A landscape with many valleys, sampled at points; each row gives a point and its height.
A ball rolls from a point to whichever of its 2 nearest points has the largest drop for the distance, and stops where none of them is lower. Distance is the straight distance between rows; heights are no part of it.
ponad height 3.62: [132 138  87 103 193 131 189  96 156 146 159 106 136 147  61 108 180 116
 144 108 106 199 104 185  98  88  94 137 110  96 149 123 117 123]
torip height 2.52: [174 113 119 138 145 170 115  89 108 116 127 149  95 127 170 125 156  98
  80 158 130 117  81 127  68 125 142 179  35  73 104 148 113 133]
rupep height 5.19: [143 127 101 138 165 130  95  96 108 165 118 166 102 162 137 134 112 155
 130 174 151 120 131 150  93  97 131 197 138 139 137 165 153  91]
Gib height 4.07: [136 151 113  88 126 121 148 107 140 103 105 137 124 175 141 110 111 149
 174 114  82 166 134 143 139  99  82 132 135 119 139 182 160 109]
nup height 5.32: [116 139 133 120 177 169 146  98 125 143 116 136 147 163 133 103 131  79
 114 168 114 130 116 142  90  95  98 143 173 106 122 172 133 104]
veru height 6.04: [137 109 174 133 112 195 132  90  94  90 115 117 134 137 106 128 116  89
  96 154 147 152 104 135  46 120 127 140 122 145 124 158 103  99]
tibi height 5.84: [134 197 115 134 125 194 135 159 134 130 136  96 117  79 117 160 133 109
 123 121 101 143 128  84  89 133 202 103  93 140 127 134 142 105]
kez height 6.74: [ 87 139 118 142 105 133 150 147 108  75 149 109  88 158 163 171 124 182
  67 132 141 115 128  86 145 155 175 128  67 165 129  96 119 147]
Lanet height 6.41: [ 79  96 161 151 116 116 144 177 152 108 141 140 157 140 177 118  93 139
 119 128 130 104 129 110 128 171 118  62 116 135 104  75 142 154]
Lolot height 3.23: [143 130 101 110 157 109 148 150 133 142 131 127 129 130 121  87 154  97
 130 104 116 178 107 182  93 107  94 118  83  85 164 139 140 148]
Naf height 4.69: [141 139 174 125 132 180 125 156 100 112 112 113 125  79 116 173 123  75
 156 136 130 143 136  66 144 162 202 128 162 151 141 119 106  90]
sopi height 2.91: [162  91 196 124 153 177 129  88  80  86  93 103 146 115 113 151  73  87
 145 159 161 131 138 127 104 189 149 138 164 154 141 115 101  74]
sosat height 4.85: [117 113 109 119 175  93 137  61 148 125 125  99 171 149  91 150 141 124
 132 163 139 183  95 190 132 128 113 165 164 172 133 131 135 131]
Bokot height 4.38: [170 113 118 112 127 145 139  77 139 111 107 153 119 165 146  93 119 149
 162 146 106 165  86 150  85 134 109 154  86 133 125 189 168 121]
Nubud height 3.85: [131 149 110 124  95 123 157 134 156 161 188 128 175  72  38 126 149  78
 136 109 120 169 116 166 121  44  96 142  76 120 138 167 111 151]
bili height 4.06: [ 92  96 159 115 134 105 119 201  65 100  70 173  96 104 160 113 104 130
 143 113 172 131 164 117 190 164 142 117 149 132 145  74 116 138]
nek height 7.95: [ 73  49 139 105 137  66  88 104 149 115 144 189 144 168 162 111 124 170
 164 124 160  72 155 118 163 139  87 111 174 127  99 124 113 171]
dav height 4.96: [114 210  96 126 145 122 123 123 153 151 131 116 176 109 109 162 174  70
 160 114  87 105 132 120 149  76 126 136 165 117 146 116 126 124]
noza height 4.24: [101 176 121 141 140 101  92 204 126 133 114 132 138 108 115 150 137 113
 135 123 153 102 149  83 178 150 160 146 130 152 108 100 155 132]
Rova height 4.44: [106  73 163 100 143  79 102 199 103  83  76 129 118 124 137 108 137 157
 144  84 167 113 135 119 210 182  98 108 195 146 102  74 100 121]
tino height 3.57: [123 133 134 175 121 145 145 102 133 143 122 129  92 119 145 157 157 156
  79 185 129 143 111 130 125 137 172 155 109 124 168 150 125 133]
gisid height 4.25: [136 138  89 150  80 119 145 142 133 147 189 146 119 110  49 136 154  89
 128  75 101 107 120 126 159  15  68 128  79 133 124 164 107 160]
lusad height 3.32: [135 191  72 133 159 130 144 166 161 144 116 121  67 146 128 101 167 191
  96 120  95 152 114 116  98 119 129 120 104 129 133 128 133 124]
zomun height 3.61: [119  66 149 124 122 121 105 183  95 141  89 159  81  64 164  99  77 122
 129 147 195 105 170 103 188 156 152  98 177 103 111  97  79 130]
gigar height 2.69: [104 127 125 149  56  92 138 192 167 156 204 120 148  71 113 171 146 158
 133 121 124 115 127 109 187 119 142 108  95 139 129 119 165 167]
nuvu height 2.53: [111 102 155 121  89  90  55 181  96 112 130 125 115 113 119 146  98 119
 160 109 162  57 181 100 224 151 115 111 214 138 108 104  86 144]
dabig height 3.46: [131  81 157 138 165 160 110  90  68 124  35 124 107 118 135 127 129 144
 165 158 171 136 175 148  88 169 122 140 162 111 138 101 122  64]
gafad height 2.82: [135 116 133 111 106 164 174 133 143 111 116 115 114 113 129 112 114 106
 132 138  90 179 115 125  51 139 152  97  50 103 128 150 130 143]
Mis height 2.09: [171  82 150 137 129 170 103 113 105 137 133 130  96 117 149 125 125  93
 104 128 147 122 108  82  87 134 176 143  60 115 105 146 125 111]
Fivul height 2.36: [135 131 146 132 108 185 151  93  77 101  38  93 113 146 159 139 124 108
 125 115  77 138 162 132  59 166 126 117  97  99 147  91 152  87]
Kezal height 5.51: [143 116 129 137 144 155  90  79  93 142 144 127 122 155 158 142 103 144
 154 167 146  92 143 150 136 117 158 161 134 135 165 130 123  87]
tedoz height 1.25: [155  85 150 127 148 155  72 147  92 131 114 143  81 128 133 113  91 120
 130 115 153 125 129  90 104 118 140 107 104 133 117 139 131 124]
limu height 4.56: [150 100 132  89 141 133 164  70 155 104 137 142 150 139 119 119 133 113
 154 173  97 195  71 181  80 146  80 159 135 113 140 164 128 141]
Rubed height 2.87: [138 157  89 177 144 152 144 152 127 132 106 134  85 133 126 129 151 160
  89 112 112 120 109 108  53 139 152 132  77 125 116 109 135 122]
bidu height 3.05: [108  95 100  98 134  55 125 109 140 106 165 125 174 168 152 144 167 137
 118  69 146  53 174  97 184 120  77 121 114 148 109  99 120 174]
Tun height 3.25: [134  83 115 111 111 127  92 133 127 124 190 177  98 162 161 131  88 167
 113 144 138 137  78 119 115 122 129 108  83 168 101 133 131 185]
zoso height 6.08: [128 146 136  99 139 122  92 123 148 135 128 121 150 173 155  97  74 112
 159 146 122  89 155 143 156  88 108  99 153 101 135 151 113 129]
Mener height 3.15: [104 124 107 146  64  59 157 183 179 144 167 130 185  95  81 180 140 114
 124  92 124 102 138  94 178 109 119 138  85 149 102 101 143 186]
Paguz height 2.89: [ 95  85 135 121 108 104  88 173 128 104 206 136 120 132 135 163  87 189
 128 120 150 129  80 124 160 148 135 109 111 190 110  95 135 170]
dogi height 7.91: [ 73  44 175 101 107  92 129 141 160  91 129 176 151 142 154 126 108 152
 131 117 139  64 116 105 159 167  85 105 183 129 101 117 111 168]
Rar height 4.68: [148 101 135 120 153 128 126  49 133 131 130 121 175 149 128 128 105 128
 145 180 139 163  87 186  86 142 101 162 144 148 119 137 111 120]
fov height 3.36: [ 92 138 112  94 160  69 112 134 134 119 146 127 148 172 153 131 177 149
 146  68 103  59 180  94 188 114  74 128 168 124 114 101 149 127]
vut height 4.46: [105 103 147 129 127  80 111 148 161  94  37 154 142 133 116  71 135 145
 136 101 135 140 138 125 110 115  81  96 143 126 108 128 147 151]
mezi height 4.34: [109 185 111 160 157 129  81 144  90 121  92 126 132 136 141 138 134 113
 132 140 142  98 161 103 133 159 165 145 139 126 140  95 150  93]
Rovi height 2.92: [153 106 149 114 148 175 116  93  73 124  47  97 139 133 147 130 115  99
 130 117 118 149 153 155  63 185 124 110 143  94 126  94 118  60]
Nutul height 5.87: [133 114 150  86 114 180 154  82 109  98 120  72 153 132 104 109 106  80
 106 125 124 192 115 155  48 163 105 133 128 129 109 128 111 111]
Melaz height 8.16: [109 115 129 179 116 139 125 142  97 158 133 140 111  94 161 162  83  92
 109 167 159  88 132 105 139 152 176 124  97  94 104 133 135 139]
fere height 4.26: [158  89 114 127 155  74 101 115 106 134  96 158 123 147 170 121 132 188
 166 126 130 134 131 174 120 159 116 137 127 130 151 104 177 123]
luku height 7.01: [133 162  82 175 113 124 173 139 191 132 194 148  93 150 100  76 147 171
  99 128 130 133  54 139 167  79 101 114  87 117 114 138  99 180]
tedor height 6.02: [130  95 154 100 184 175 115  82  71 161 147 104 138 138 148 161 123  68
 107 141 148 150 143 123  74 143 141 136 196 122 112 129 124  88]
Batag height 7.78: [ 94 117 147 107 134 114 111 149 105  74  89 136 132 169 187  92 104 172
 124 113 119  90 166 100 135 179 102  91 187 119  87 111 144 105]
Gor height 5.09: [131 116 156  77 105  87 116 161 137  90  70 121 129 132 117 131 122 131
 159 122 107 166 130 126 117 155 146 106 106 117 154 136 158 160]
mamin height 3.58: [ 93 166 110 127 124  61 128 202 157 113 136 129 165 107  92 147 178 124
 105  86 107  96 128  84 164 134 129 128 109 162 106  94 143 166]
futeg height 3.02: [123 198  60 135 165 139 148 118 162 173 151 140 116 134 104 121 140  68
 131 106  99 167  91 143 137  49 106 134 139  72 119 168 106 125]
los height 6.68: [130 153  89 157  84  88 200 112 193 157 183 158 129  88  79 131 150 128
  97 120  84 124 110 148 166  88 132 161  99 118 162 168 111 157]
tes height 7.25: [137  85 140 151 146 151 146 179  64  74  83 127  80 121 147  82  84 131
 160 113 158  66 168  59 180 215 137 124 144 152  98  54  70  80]
Zeni height 7.92: [146  43 155 126 113 144 110 116 114  79 126 162 107 135 192  94  71 162
 132 121 168  67 133  95 114 167 135  97 135 141  85 110 110 137]
dok height 5.43: [131 198 125  72 148  96 115 176 128 119 105 103 150 114 119 163 149 104
 140 121  74 139 149 113 134 157 159 140 150 149 155 128 145 108]
fut height 4.81: [159 100 126 100 140  64 109  99 112 112  84 115 180 146 154 139 180 128
 179  97 111 114 187 147 195 130  95 135 130 135 143 128 154 127]
Gep height 4.51: [135 190  90 120 112 109 159 115 157 117 140 112 167 127  68 146 171 107
 142  84  96 124 133 145 158  64 108 136 127 139 157 145 134 129]
rufiv height 3.86: [138 133 175 117 146 181 119 122 112 106 105  86 133 115  92 179 138  87
 156 148 133 150 134 112 116 190 154 142 187 186 134 108 129  76]
Sero height 6.55: [131 116 112 140  88  83 164 114 178 156 141 183 130 128  91 134 171 102
 122 130 118 105 114 127 133  61 102 172 106 116 141 152 139 174]
fike height 4.84: [107 154 160 134  82 141 148 116 158 147 187  92 158 102  92 195 165  97
 137 150 109 160 117 153 159  86 139 122 158 138 165 141 130 136]
pugu height 6.24: [ 91 120 182 112 104  92 133 196 140 122 121 129 145 105 161 121 102 126
 132 109 126 100 161  96 156 148 140  77 166 124 114 105 148 147]
dob height 1.24: [138 170 110 159  99 133 130 153 161 192 201 139 101 125 127 174 110 148
  97 157 109  94 112 109 160 108 149 119 116 125 134 149 117 144]
zada height 2.62: [174  91 144 105 132 158 121  98 101 160 154 120 122 109 137 149 100  81
 138 157 147 145  95 139  93 148 171 137  91 112 129 174 126 123]
zivur height 4.31: [ 92 187 116  94  98 170 161 112 160 119 188  77 153 102  45 138 147  79
 133 133 119 193 104 148 125  86 121 123 159 144 149 158 114 136]
noz height 5.83: [126 204 125 106 118 141 152 129 125 109 129  67 128 134 132 113 135 135
 131 139  97 166 114 164 135 144 150 108  82 136 168 128 128 128]
Dibi height 4.91: [134  98 125 144 190 168 114  85 102 150 102 141 106 148 135 117 164 153
 125 172 156 168 103 167  68 142 131 171 141 118 119 125 157  92]
banez height 4.01: [125 163  98 108  77  77 131 130 126 104 145 125 147 152  94 164 135 108
 127  98  99  80 145 119 213  69  72 129 117 146 129 138 138 141]
Tasi height 4.20: [174 112 171 149 135  98 108 133 139 128  54 159 172 111 111  80 137 132
 145 106 147 126 145 166 102 113  92 112 166 123 113 161 130 116]
misuv height 4.89: [173 146  87 137 102  89 140  88 150 113 163 135 155 146  70 103 166 134
 148  82 121 128 102 180 157  54 109 156  91 148 168 144 122 151]
nalu height 1.62: [140 153 113 131 108 186 165  91 105  94  61  93 121 159 131 132 157 159
 120 135  83 167 130 148  73 166 119 150 110 142 158 122 153  84]
tem height 5.68: [147 133 164  81 123 138 149 111 133 112  90  99 173 100  87 108  99 100
 132 119 108 176 129 174  77 140  99 100 170 133 144 159 118 108]
zomop height 6.57: [121 105 133 152  75 143 161 143 132 100 169 125 106 122 155 140 101 141
 107 124 133 111  90  73 107 160 163 116  50 148  95 117 134 153]
Kar height 5.82: [116 127 150 126 127 159  72  88  95 149 131 146 128 157 148 126  70 108
 154 177 147  91 176 133 131 105 138 129 160 111 130 164  96 115]
Pesir height 3.08: [123 121 140 160  89 144 135 135  99  98  97 136  89 133 148 162 160 150
  95 166 132 174 114 146 115 145 184 152  94 143 185 105 153 125]
Guvuf height 2.40: [156  67 168 150 113 146 126 180  94 120 107 163  88  98 122 141  93 120
 160 122 167 146 123 109 122 149 171 119  93 150 141 103 130 120]
Nogo height 6.16: [104 177 111 135  89 164 159 182 136 144 163 116  94  86 118 148 144 135
 105 123 109 145 121  72 102 115 162 110 100 135 113 155 181 137]
Kud height 2.48: [162 112 122 100 157 159 173  79 126 128  84 110 112 118 132 130 142  95
 134 128  94 170 111 130  32 166 124 140  53  89 115 128 120 109]
zosi height 5.81: [127 121 177 128  70 127 118 190 157 129 150 114 195  44  73 156 108 104
 160 139 130 155 148 130 144 123 157 128 122 144 143 135 136 139]
Ler height 5.37: [115 130 117 127 163  82  87 114 108 146 122 135 149 143 151 102 160 141
 183 147 164  75 204 131 176 130 132 126 172  90 146 101 149 142]
Rep height 2.13: [165 147 117 125 167 196 184  85 132 128 137  86 110 114 104 127 156 101
  85 130 101 154  96 126  18 155 135 161  74 116  97 140 101 115]
soz height 7.99: [ 71  92  93 100 176  65 108 115 152 113 158 160 127 182 157 117  95 183
 146 135 146  73 129 107 152 141  90 131 150 122  76 125 147 158]
lan height 5.40: [141 150 156 124 120 180 129 150 106 154 148  92 165  81 101 162 116  69
 135 138 120 155 126  91  83 122 172 103 136 132 135 143 145 117]
muta height 3.64: [141 128  92 126  93  81 128  85 135 106 117 146 156 175 128 115 143 109
 159  99 109  72 154 120 187  61  77 127 115 135 144 141 119 163]
pavu height 6.17: [143 187 107 138 136 195 172 113 168 168 158  88 105  85  99 167 144 121
  74 132 109 161 125  99  83 124 195 131 108 121 127 150  76 109]
pabon height 5.55: [126 144 118 138 116 166 136 108  93 156 144 141 116 141 171 103 131  90
  94 150 118 112 114 139  87 117 126 119 136 102 124 150 165  98]
det height 4.18: [130 202 111 118 156 173 214 107 182 174 174  97 113  70  63 116 182 128
  65 119  95 209 104 131  93 144 139 128 178 158 129 126  72 126]
bukas height 2.50: [173 161  96 100 203 182 171  84 140 149 177 105 110 127 116 107 136  91
  70 153 119 167  76 152  56 143 113 168 119 106 101 159  91 115]
dek height 6.94: [100 149 111 137 132 136 119 124 140 119 165 112  88 154 151 135 131 205
  78 131 169 120  71  93 167 137 142  99  96 149 124 109 135 166]
zalu height 5.36: [116 161 169 143  82 107 124 171 133 131 145 110 158 112  95 189 153 115
 141 142 117 148 154 134 173 106 162 133 127 152 177 123 128 128]
zez height 3.90: [173  76 158 117 104  76 101 100 143 162  97 167 163  97 102 119 124 113
 151 107 117  92 141 143 136  95  91 128 174 106 132 183 116 132]
deso height 7.10: [113  90 140 164 148 143 131 138  84  86 109 118  59 130 153 128 110 125
 155  81 157  67 145  57 146 184 168 145  96 145  96  44 113 100]
lepag height 3.11: [110 109 127 153 125 105  89 148 102 123 160 152 111 141 148 138  97 158
 164 157 189  64 139 115 192 153 156 123 123 146 137  90 137 158]
matub height 5.11: [112 129 124 136 181 186 142  74 122 149 111 138 122 170 127  95 174 108
  83 187 144 161  87 172  77 102 103 169 127 110 119 157 122 104]
zisu height 3.83: [125 197  95 132 146 150 180 134 186 189 173 120 125  63  79 115 165 111
  73 122 104 197 113 148 133  89 140 133 168  99 145 164  81 118]
fedi height 6.91: [152 147  84 163 104 115 173 121 182 135 186 147  82 107  74  51 150 186
 103 116 122 186  70 165 148  92 123 132  72 103 166 164  77 179]
Zonup height 2.35: [147 178  99 138 161 153 105 127 158 207 184 145 118 127 112 141 138 104
 106 145  96 121 114 136 123  69 148 111 141 102 127 170 116 115]
duv height 4.48: [125 107 153 127  81 106  72 140 107  73  96 153 140 157 165 113  82 141
 144 140 156 128 141 121 177 123 138 119 166 143 129 133 114 139]
Deti height 3.26: [111  70 168 143 113 127 133 223 141 153 143 151 117  99 111 160  90 126
 145 135 157 148 129  88 117 135 160 105  82 132 113 125 158 156]
las height 8.05: [ 52 110 112 115 142 112 105 126 135 137 188 155 125 151 137 135  68 147
 105 138 149  60 128  88 142 141 102 120 144 134  68 111 139 164]
fanu height 3.70: [147 141 112 138 164 143 123 109 113 108  71 102 130 119 151 141 109 113
 132 144 127 117 130 131 103 182 172 149  88 123 131 120 147 110]
gerar height 8.04: [126 108 133 132  99 127 104 119 140 132 103 130 134 103 157 128  46  94
 140 150 140  81 131 106 130 157 146  79 119  97 100 162 114 148]
Liruz height 5.08: [145 117 152  83 126 101 117 100 138 110  73 102 166 152 121 115 177 113
 164 105 120 153 159 170 161  98  89 121 153 125 176 126 112 123]
libi height 6.93: [ 96 112 132 146 149 136 124 136  92  82 139 107  70 181 178 145 114 153
 114 137 163  80 160  71 141 182 173 141  85 160 124  69 118 111]
varin height 8.15: [ 60  88 138 129 114 125  91 154  90 147 172 176 104 125 134 139  65 119
 116 142 164  56 134  78 147 152 133 103 205 125  97 111 141 125]
Dop height 5.75: [118 116 150  88 146 194 142 108 119 177 175  91 142  96  97 147 133  71
 109 140 108 170 116 114  84 135 150 108 178 131 123 123 126 116]
kilub height 4.19: [102 125 115 112 102  88  88 116 136  85 109 144 141 187 169 100 124 157
 133 126 142 131 119 148 162 115 107  98 121 144 124 123 140 175]
Pased height 4.21: [105 149 111  91 194 136 160  68 119 143  89  95 171 130 133 122 156 140
 172 112 100 191 132 169 100 132  74 156 180 116 108 126 175  70]
Tubit height 7.53: [162 110 171 135 131 125 119 146  81 102  62 117 103  99 170 107  67 127
 143 117 146  84 188 122 140 180 172 131 172 113 125 107  67  67]
muf height 4.75: [ 95 144 128 108 144 100 119 180 146  94  63 121 128 155 118 102 145 158
 143  91  93 135 129 122 114 150 102  68 115 126 124  87 171 152]
Fizag height 5.34: [160 119 199 111  99 138 119 148 119 112  96 112 161 102 122 126  96 121
 140 103 118 129 140 150 129 172 134 115 181 137 158 128 123 109]
rog height 3.31: [119  83 103 122  67  85 131 105 133 103 159 157 169 143 127 127 146 112
 125  78 133  72 148  99 181  71  44  77 112 158  97  97 116 184]
giki height 5.21: [152 147 108 148 106 111 131 102 153 123 125 131 128 138 112 122 167 187
 126 121 116 150 103 184 131 102 128 148 120 179 188 136 140 147]
nini height 6.38: [164 144 130 155 165 181 147  69 144 187 166 108  95 102 114 166 131 128
  58 139 124 139 119 117  89 131 160 163 111 145 116 148  72  87]
Muri height 2.19: [186  55 181 134 166 184 135  37  72 112 110  95 120 122 127 118 110  84
 151 136 167 114 138 129  79 172 135 145 138 135 117  98  87  75]
Sev height 2.37: [ 89  80 143 137 107  85  89 173 117 135 181 130 146 122 127 154 110 146
 124 103 184  96 115 105 201 126 117 101 133 155 110  74 141 166]
Rala height 6.36: [118 166 116 139 133 155 145  94 123 166 149  68 130  75  91 156 159 153
  49 136 139 185 103 167 102 151 159 151 153 158 159 125 115 119]
vume height 3.18: [145  74 152 124 116  99  79 155 104 156 106 142 122  91 139 120  81 109
 162 128 162  90 179 113 187 150 141 109 206  92 119 126 110 111]
mor height 7.97: [137  85 140 117 121 126  80 100 147 106 121 169 120 151 189  89  67 137
 153 147 162 102 116 107 123 151 105  69 120 112  85 141 107 160]
muvek height 2.21: [129 105 119 133 161 142 116 159 129 128 126 146  94 142 163 112 123 165
 110 128 144 101 131  88  86 146 145 102 109 140 131 110 162 126]
Ril height 7.85: [124  60 169 103 129 113 130 145 131  63 101 154 121 145 180  82  82 187
 128 119 136  88 135 101 128 201  99  81 178 141 113 110 110 127]
deman height 4.90: [141 124 186 112 103 102  77 139 111 102  77 120 166 132 121 146 121 113
 153 139 150 133 158 163 180 128 124 136 176 141 163 132 105 126]
fer height 6.61: [106 142 135 162 144 177 161  96  81 139 135  74 142 125 124 175 144 108
  73 141 151 154 121 162  73 152 167 125 147 149 145  95 110  97]
Rifu height 6.46: [126 146 135 107 130  87  76 110 152 119  84 132 137 141 135 135 144 150
 213 135 108  65 195  97 201 117  94 144 206 111 105 170 134 116]
Nezan height 6.28: [116 135 128 124  95  79  70 117 142 123  93 144 154 165 135 118  84 132
 164 128 113  61 174 128 190 104  79 106 177 105  84 160 123 130]
Venu height 3.20: [136 152 122 125 140 160 184 147 152 142 164 138 123 116 101 106 139 110
 111 154 113 183  95 147  62 109 135 134  68  83 143 163 102 139]
dap height 6.40: [131 112 150 150 126 123 144 121 154 156 153 165 161 130  99 135 149  88
 110 178 142 142  92 168 103  63 113 148 113 134 140 149 108 161]
vute height 6.56: [ 76 119 133 132 109 144 174 156 168 121 188 121 129 148 157 111  88 136
 110 144 128 110  96  99 140 124 127  75  85 136  85 121 135 155]
kugo height 2.11: [145 140 118 180  66 105 163 180 175 173 212 148 127  72 124 171 109 168
 102 154 118 128 118 132 163 106 160 131  96 146 115 144 135 153]
pimi height 4.98: [145 178 142 104 117 121 126 157  89  91  84 107 129 144 154 136 133 137
 140 116  70 133 132 128 122 176 151 170 155 155 164 130 170  87]
vam height 2.47: [161 204 107 151 132 142 106 137 157 181 150  95  99 130 141 153 147 164
  98 125 122 114 137 115 179 135 168 124 127 129 139 130 119 119]
zepu height 3.47: [146 198  60 125 160 157 169 107 164 162 192 122 110 116  46 119 160 114
 112  91  98 185  82 146 131  80 108 155 180  95 125 165  93 107]
rol height 2.43: [141 137 115 152  92 162 129 108  70  91  94  92  89 138 149 161 154 180
  95 120 106 134 116 127  93 176 164 153  85 142 167  95 172 102]
Dabo height 3.28: [132 117 104 184 147 135 139 128  88 117  71 125  95 117 147 121 105 122
  98 104 131  96 135 102  70 167 177 155  69 121  96  84 124 111]
muku height 6.80: [123 186  67 139  97  97 181 150 188 117 182 139 104  84  50  95 142 140
 118 116 105 167 104 154 149  69 132 147  95 101 139 192 104 173]
nav height 3.92: [122  82 143 137 163 109 106 141  77 138  55 150 121 146 164  96 107 148
 162 146 149 110 174 133  99 163 135 142 135 110 153  84 133 114]
gapop height 7.67: [157 121 153 134 133 120 102 141  93 111  53 140 126 121 187  76  82 163
 143 117 131  83 167 130 138 156 128 125 214 111 103 147 138  89]
Tir height 5.76: [132 138 142 114  71 108 119 158 149 121 162 139 151 116 118 114 114 112
 132 104 116 140 124 130 143  86 105 104 114 142 148 153 163 159]
Kura height 2.10: [ 87 111 118 139 167  90 105 161 142 150 129 183 108 146 143 117 130 135
 126 140 152 107 155 110 103 110 156 116 125 102 122 121 145 160]
niv height 5.07: [122 146 100 135 151  83 103  85 133 141 111 114 161 147 169 130 187 151
 188 123 134 102 165 130 175 143 109 166 145 118 124 130 177 104]
pelu height 3.60: [160  65 176 120 114  96  79 152 128 153  76 183 124  88 133 132  94 109
 141 135 145 107 133 138 150 122 141 134 183  92 127 154 108 138]
naze height 3.94: [145 138 106 109 202 149 158  96 136 160 122  97 159 159 110 105 162 127
 171 126 117 195 116 194  88 127  45 140 142 110 122 126 147 102]
leg height 3.53: [119 140 141 121 101 143 170 156 148 156 174 111 179  71  92 110 124 100
 127 154 116 203 112 160  92  91 135 130  81 105 123 155 136 141]
Paref height 3.87: [135 176  96 121 136 160 145  85 156 141 178 108 151 131  53 132 134 125
 121 155 128 169  80 164 113  96  90 151 162 144 124 183 100 132]
toli height 4.53: [148  91 150 114 132  64  84 149  95 101  61 132 140 131 175 122 148 186
 196  87 111 125 159 144 157 150  84 139 163 149 152  96 166 112]
lati height 5.35: [ 81 184 122 134 154 153 147 112 154 147 120 123 167 121 122 142 151  74
 117 171 112 138 126 145 110 106 156 139 182 115 127 126 125  99]
Lif height 6.42: [121 133 112 181  80 174 173 159 155 141 178 104  97 100 150 131 123 141
  64 138 142 141  95  63 108 131 174 105  55 115  95 134 131 136]
fev height 6.58: [152 150 115 174 162 182 151  69 116 170 117  88 100 107 137 167 156 131
  75 121 124 130 124 142  64 169 185 155 103 118 138  99 109  71]
Zuro height 4.52: [146 157 126  99 154 116 126 109 101 122  90 112 157 116 131 140 137 152
 166 119  89 163 145 150 103 158  92 170 170 146 145 124 193  72]
dipi height 6.14: [153 182  89 115 149 172 145  85 133 166 143  90 118 117 122 118 147 159
  96 109 107 174 116 173 108 127 137 156 139 120 147 157 142  96]
nen height 3.80: [127 122 137 162 107 100  68 129 143 144 146 134 141 152 116 158 109 110
 160 161 136  78 121 132 186 122 141 114 124 136 140 126 142 158]
nuli height 3.71: [118 170  91 127 157 129 176 136 153 123 122 149  82 177 134  80 146 163
 140 111  94 168 103 126 117  89 104 139 102 113 126 162 153 119]
Zezo height 2.73: [105 141  97 127 170  89 120 142 153 162 112 144 134 145 122 122 154 120
 111 137 130 147 149 157 131  66 128 130 107  96 168 131 130 149]
kidi height 4.23: [ 89 156  80 120 126  97 149 148 163  84 138 101 127 189 123 101 179 162
 110  60 106 116 125 123 175  99  64 106 108 142 121  92 154 158]
Vezum height 2.84: [164 107 114 148 156 169 115 129 125 155 146 169  83 164 157 113 156 138
  79 172 145 132  99 152  93 100 118 168  55 109 127 154  88 149]
mip height 3.12: [153  99 107 159 128 126  91 113 125 142 166 191  90 163 178 114 136 166
 114 167 145 147  91 157 108  99 150 137  71 115 137 117 118 176]
bito height 5.49: [119 166 114 149  89 115 136 149 143 126 165 118 124 129 107 107 144 157
 122 133 118 140 106 150 124 113 131 104  95 140 169 115 149 168]
ruv height 7.39: [162  95 156 137 119 143 135 161  71  66  43 129  99 114 158 118  85 135
 130 110 147 102 174 103 147 200 137 109 130 143 111  70 107  69]
babep height 3.95: [104 141  75 133 118  83 122  92 126 115 129 130 133 179 168 116 168 167
 142  98 125 126 113 143 184  72  80 140 105 126 127 104 149 155]
bib height 6.23: [137 109 174 125  83 166 107 104 112 128 131 175 135 145 132 106 101  83
 106 161 161 154 103 163  90  75 121 127 100 137 123 143 108 144]
vuni height 6.01: [120 126 147 120 101  89 101 150 127 124 115 127 161 118 131 111 146 104
 121  85 121  93 155 118 163 101 113 104 151 121 142 104 167 159]
biza height 3.72: [127 141  83  93 178  72 124 137 145 143 125 113 134 162 138 112 159 123
 173  62 100  92 192  97 172  64  88 140 142 116 118 137 145 121]
zole height 1.54: [103 115 152 136  75  85  95 216 111 142 180 132 133 102 102 171  95 124
 129  99 148  92 141  85 230 160 116 112 163 147  98  98 132 136]

Where does a ball stop that starts at each point below?
vute: Gep
luku: babep
fedi: babep
zosi: dob
soz: kez
gerar: kez
